Each row is a point on a tangle of strands that fork, close into loops and nearly touch. The rows are in no order.
In the rows, zero is written as 128.
Two points are linked if the straight distance between their rows is under 87.3.
(42): [132 138 137 193 103 132  73 136 103  97  66 162  76 168 151 156 143 145
 139 215]
(279): [181 116 150 155 131 186 176 121 168 133 143  96 189 116 162  87 123 156
  98 114]
(374): [ 81 131  84  96 151 107 170 107  92 135 133 132 109 125  81 181 130 101
  96  69]
(110): [ 91 168 112  99 126  87  60 124 181 128 132 150  98 111 110 158 108 171
 152 143]
(591): [122 117 124 107 155 153 120 105 176 151 156 105 141 122 116  83 103 122
  99 102]
(38): [154 151 128 116 109 125 132 114 149 152 150  96 168  89 116  98 129 132
 104 103]
(598): [138 144 126 124  72 114  70 130 129 137 151 102 142  89 103  81 124 118
 120 130]
(449): [ 74 158 101 108 123  77  61 121 179 102 114 174  73 119  96 185  95 170
 147 151]
(445): [ 99 144 127 143 110  57 135 134  80  90 102 162  90 118 128 164 133 119
 136 133]
(1027): [103  80 126 126 139 150 156 130  65 129 141 120 113 154 103 106 127  62
 111 103]
(406): [ 86 129 106 130 110  51 110 114  78  93 110 159  78 108  97 174 128 108
 139 123]
(1030): [112  74 135 136 133 161  71 141 112 130 135 133  93 178 115  99 116  88
 132 154]
(657): [138  90 120 142  92 139  44  99 118 136 154 107 106 119  99  69 119  98
 141 155]
(1081): [113 183 142 115 143 149 139 174 172 132 133 145 144 146 157 129  91 170
  98 111]
(334): [123 160 103  94 157 102 142  86 155 164 148 116 140  99  99 146 141 147
 126 100]
(340): [143 157 155 138 166 115 177 131 127 130 113 152 129 146 183 159 140 167
 158 139]
(698): [114 171 127 123  99 108  44 138 166 129 133 143 109 112 121 132 103 175
 137 159]
(136): [123 149 114 122 108  82 178 110  77 129 124 125 125 100 115 155 142 108
 118  92]
(95): [155 165 144 114 140  81 122  94 152 148 133 132 144  84 139 151 149 182
 173 148]
(201): [121 152 129 143 101  70 169 139  79  98 101 146 119 103 147 161 142 119
 135 119]
(259): [ 76 156  69  85 138 121 158 141 135 139 129 120 123 125  69 179 116 118
  71  63]
(1016): [181 135 102 128 139 142 176  60 171 151 161  81 197  71 112 140 160 175
  98  94]
(195): [161 122 137 150  94 106 132 132  85 123 109 122 124 119 152 120 153 114
 159 152]
(555): [182  94 153 150 106 151 141  98 149 138 140  75 172  88 140  55 139 116
 119 126]
(151): [134 110 142 163 110 157 160 166  72 114 123 120 139 161 144  97 150  69
 107 128]
(197): [180 144 118 120 113 134 155  96 167 154 150  87 200  64 108 118 145 164
 109  94]
(861): [122 117 112 122  88 116  45  88 128 138 162 111 111 103  79  90 125 107
 140 139]
(624): [170 107 136 149 148 112  94  63 105 142 125 134  98 132 145 127 169 135
 196 193]
(641): [185 113 160 144 155 122 113  84 139 146 128 124 138 121 165 108 159 159
 184 178]
(1089): [177 128 159 155  99 156 118 173 142 129 126 111 164 129 164  75 132 138
 125 154]
(41): [110 122 120 102 160 182 138 127 174 143 159 110 145 148 122  90  87 128
  76  90]
(1029): [133 182 118 101 142  74 124  97 167 152 135 128 141  77 111 159 155 178
 150 126]
(993): [177 101 160 143 149 163 156  81 177 147 143  83 177  82 146  72 130 151
 116 122]
(233): [188 113 161 169 119 142 112 151 122 125  89 135 142 151 184 117 183 141
 165 201]
(311): [103 156 135 124  92 118  93 183 131 110 129 140 121 134 136 114  95 129
 104 122]
(793): [147 123 128 157 142 205 181 135 153 117 161 104 174 147 159 100 118 133
  65 102]
(558): [128 113 146 131 148 156 136 132 121 136 142 123 128 158 141  93 121 102
 121 120]
(70): [113 181  98 121 115 147 180 158 139 114 144 123 158 130 128 159 113 146
  62  79]
(959): [121 108 111 103 156  98  99  58 128 158 157 120 105 110  95 120 141 113
 169 126]
(499): [ 76 129 119  99 125 125 129 166 108 117 132 144 104 149 101 145  93 100
 101  89]
(241): [ 76 121  76  59 142 104 122 113 135 153 136 114 106 112  40 164 126  87
 110  73]
(497): [ 96  79  98  79 179 155 133  77 172 149 155  95 123 122  69 109 106  91
  95  79]
(49): [153 136 116 172  62 101  75 102  88 111 102 130  99 102 124 136 146 139
 164 190]
(772): [113 136 160 150 174 162 161 166 128 126 117 157 125 194 178 137 133 120
 136 145]
(975): [ 65 134  77  64 142  75 120 113 134 137 121 130  90 105  49 184 136 102
 129  87]
(991): [164 114 153 164  95 152  92 159 118 129 120 118 134 150 158  81 149 114
 133 176]
(376): [ 74 121 124 124 119 115  89 167 117  91 109 170  72 159 121 166  91 125
 135 144]
(1070): [ 96  74 104  67 202 172 142  71 201 147 149 106 119 136  87 122  90 106
 106  90]
(100): [188 132 125 141 106 137 199 122 127 135 127 108 188  96 149 141 147 159
 136 104]
(73): [103  67 108  91 148 122  72  61 143 146 159 114  97 115  66 100 121  84
 158 122]
(5): [104  79 131  87 201 181 143 102 181 142 150 128 116 164 121 113  90 111
 125 105]
(316): [143 126 119 148  78  93  99 121  72 116 120 122 107 108 123 125 148 106
 151 150]
(551): [ 80  75 109  91 135 131 131 125  77 133 139 131 101 139  73 136 112  67
 125  95]
(213): [117 159 151 148 154  89 155 149 120 100 101 173 106 143 175 166 130 161
 153 152]
(595): [106  88 146 103 199 162 136 118 151 144 141 149 105 180 138 124 108 109
 149 128]
(397): [123 140 137 129 120 139 119 160 124 129 136 135 125 144 143 107 110 120
 120 122]
(379): [177 147 163 133 111 132 108 153 154 137 131 115 162 108 154  96 125 164
 144 150]
(364): [113 131 101 121 156 199 160 139 164 122 168 115 161 157 131 114  91 134
  55  84]
(142): [ 80 157  92 111 141 163 177 160 126 111 147 138 138 152 113 166 100 126
  59  71]
(914): [128 132 138 164 106 119  79 144 101 106 100 152  87 153 148 141 135 133
 148 184]
(1012): [106  55 128 127 168 158 167  89  89 136 144 112 113 145 104 106 131  67
 115  96]
(80): [140 159 163 135 146 158 145 172 162 131 133 140 156 151 174 118 113 167
 115 129]
(324): [ 94 146  96 102 130  72 157 104  79 129 124 138 108 103  94 174 142 102
 126  87]
(3): [187 144 159 134 135 107  94  91 153 143 127 129 145  96 147 129 148 192
 196 181]
(65): [168 154 118 125  59 103 136 138 125 142 131  97 175  66 119 108 139 134
 129 107]
(715): [167 147 115 149 114 161 209 132 121 122 136 115 187 119 164 150 138 158
 106 104]
(387): [173 144 129 143  62  82 162 148 112 119  94 121 165  70 145 144 145 159
 161 125]
(536): [160 151 134 130  50 111  94 159 134 130 137 105 162  82 126  91 125 136
 123 132]
(391): [112  86 152 163 138 163 135 164  69 113 110 133 121 184 137 106 157  56
 119 146]
(487): [125 156 164 146 171 177 163 176 150 127 127 148 143 184 185 128 117 148
 118 134]
(102): [188 140 168 127 134 152 125 131 183 145 143 104 185 102 151  89 118 182
 134 135]
(1085): [116  99 146 153 169 134 122 132  88 119 100 161  86 191 167 155 164 109
 167 180]
(8): [175 130 149 156 109 123 153 151 105 122 101 127 150 130 174 121 164 131
 163 166]
(994): [123  76 141 135 174 155 156  81 121 141 144 110 119 147 133  90 128  89
 123 114]
(451): [105 187 107  94 164 126 148 144 176 140 135 139 137 129 129 160 103 171
  99  96]
(810): [115 159 104 101 155 123 150 114 148 147 142 125 136 126 122 144 115 146
 106  92]
(783): [142  96 140 160 101 151  59 124 106 126 130 119  99 153 125  84 137  98
 140 177]
(745): [ 75 131 110 116 117  93  69 138 137 101 111 169  69 138 104 172  92 138
 143 143]
(655): [152 165 149 147  87  79 168 167 130  99  89 146 163  83 156 155 131 178
 144 131]
(111): [145  98 142 152 170 122 109 102  99 136 113 145  87 171 160 141 166 121
 179 186]
(63): [114 122 159 153 167 138 159 152  96 118 102 157 110 187 174 144 158 105
 150 154]
(1114): [180 131 144 182 105 128  86 126 117 118  78 143 112 135 166 143 170 170
 175 219]
(1069): [106  91 164 132 198 168 133 144 143 140 121 157 105 209 158 128 136 109
 154 159]
(153): [108 142 100  87 171  92 130  73 139 159 146 130 113 110  94 155 140 124
 152 103]
(972): [143 115 149 125 169 172 139  93 194 145 154  95 158 111 140  73 111 147
  99 115]
(217): [195 123 124 141  83 113 188 126 113 141 106 102 188  74 146 135 153 149
 165 111]
(160): [133 152 143 153  76 130  71 186 125 106 118 140 117 136 154 104 110 138
 119 159]
(691): [ 61  97 115  97 122 113 117 161  81 107 120 158  89 144  86 160 102  88
 122 102]
(380): [ 71 125 110 107 145 163 165 161 110 115 140 140 125 156 104 153  93 100
  83  76]
(840): [135 159  92 131 127 157 195 122 122 122 154 117 168 124 137 160 128 147
  73  82]
(193): [150 167 151 147  85 106 142 187 130 100 102 136 153 109 164 129 126 162
 128 139]
(824): [ 83 137  74  69 142 137 122 137 162 150 143 102 129 123  54 138 110 100
  75  67]
(1024): [149 104 135 158  99 165 171 139  89 125 135  98 155 135 135  78 136  75
  91 105]
(694): [ 99  91 105  78 149 129  84  88 170 155 159 107 112 116  73  95 104  94
 130 104]
(973): [ 65 127  96  89 126  58 118 123 101 118 116 151  80 110  68 188 124 106
 128  90]
(774): [166 159 148 128 143  89 161 110 132 138 114 136 145 101 164 165 145 184
 176 145]
(218): [107 150 149 163 119 100 118 174 112  76  84 172  95 154 167 151 126 146
 133 172]
(333): [146 155 141 159  75 122  55 145 139 113 121 139 117 123 134 119 113 167
 136 178]
(169): [174 110 127 146  79 152 163 132 120 134 135  84 181 102 136  72 128 112
 101 104]
(125): [108  71 147 148 136 168  92 161  88 120 114 140 106 194 127 105 142  70
 125 161]
(441): [ 52  97 136 115 136 128 122 188  97  84  99 181  73 173 110 167 101 100
 132 135]
(651): [175 130 129 174  79 103  99 116  89 107  82 135 105 114 150 147 164 146
 177 202]

How many points has the smallest loop of links through each point below? Write 0 if it is on no loop.
(364) -> 7
(1069) -> 16
(772) -> 15
(311) -> 16
(324) -> 6
(651) -> 7
(241) -> 7

A fork is a point with three links, a tip a point with one. Leave the first point through the second and follow the links. Name the first fork or tip that comes.
(641); (624) -> (772)
(125); (391) -> (993)
(715); (840) -> (691)
(63); (1085) -> (95)
(1016); (197) -> (783)

A piece is all that can be reached along the links. How many separate loops has the piece of each point below (a circle has one, a figure eight two, a Y none), and how many tips (points with one link)?
(391) -> loops 1, tips 2
(551) -> loops 1, tips 1
(1069) -> loops 2, tips 1
(374) -> loops 2, tips 0
(195) -> loops 1, tips 0
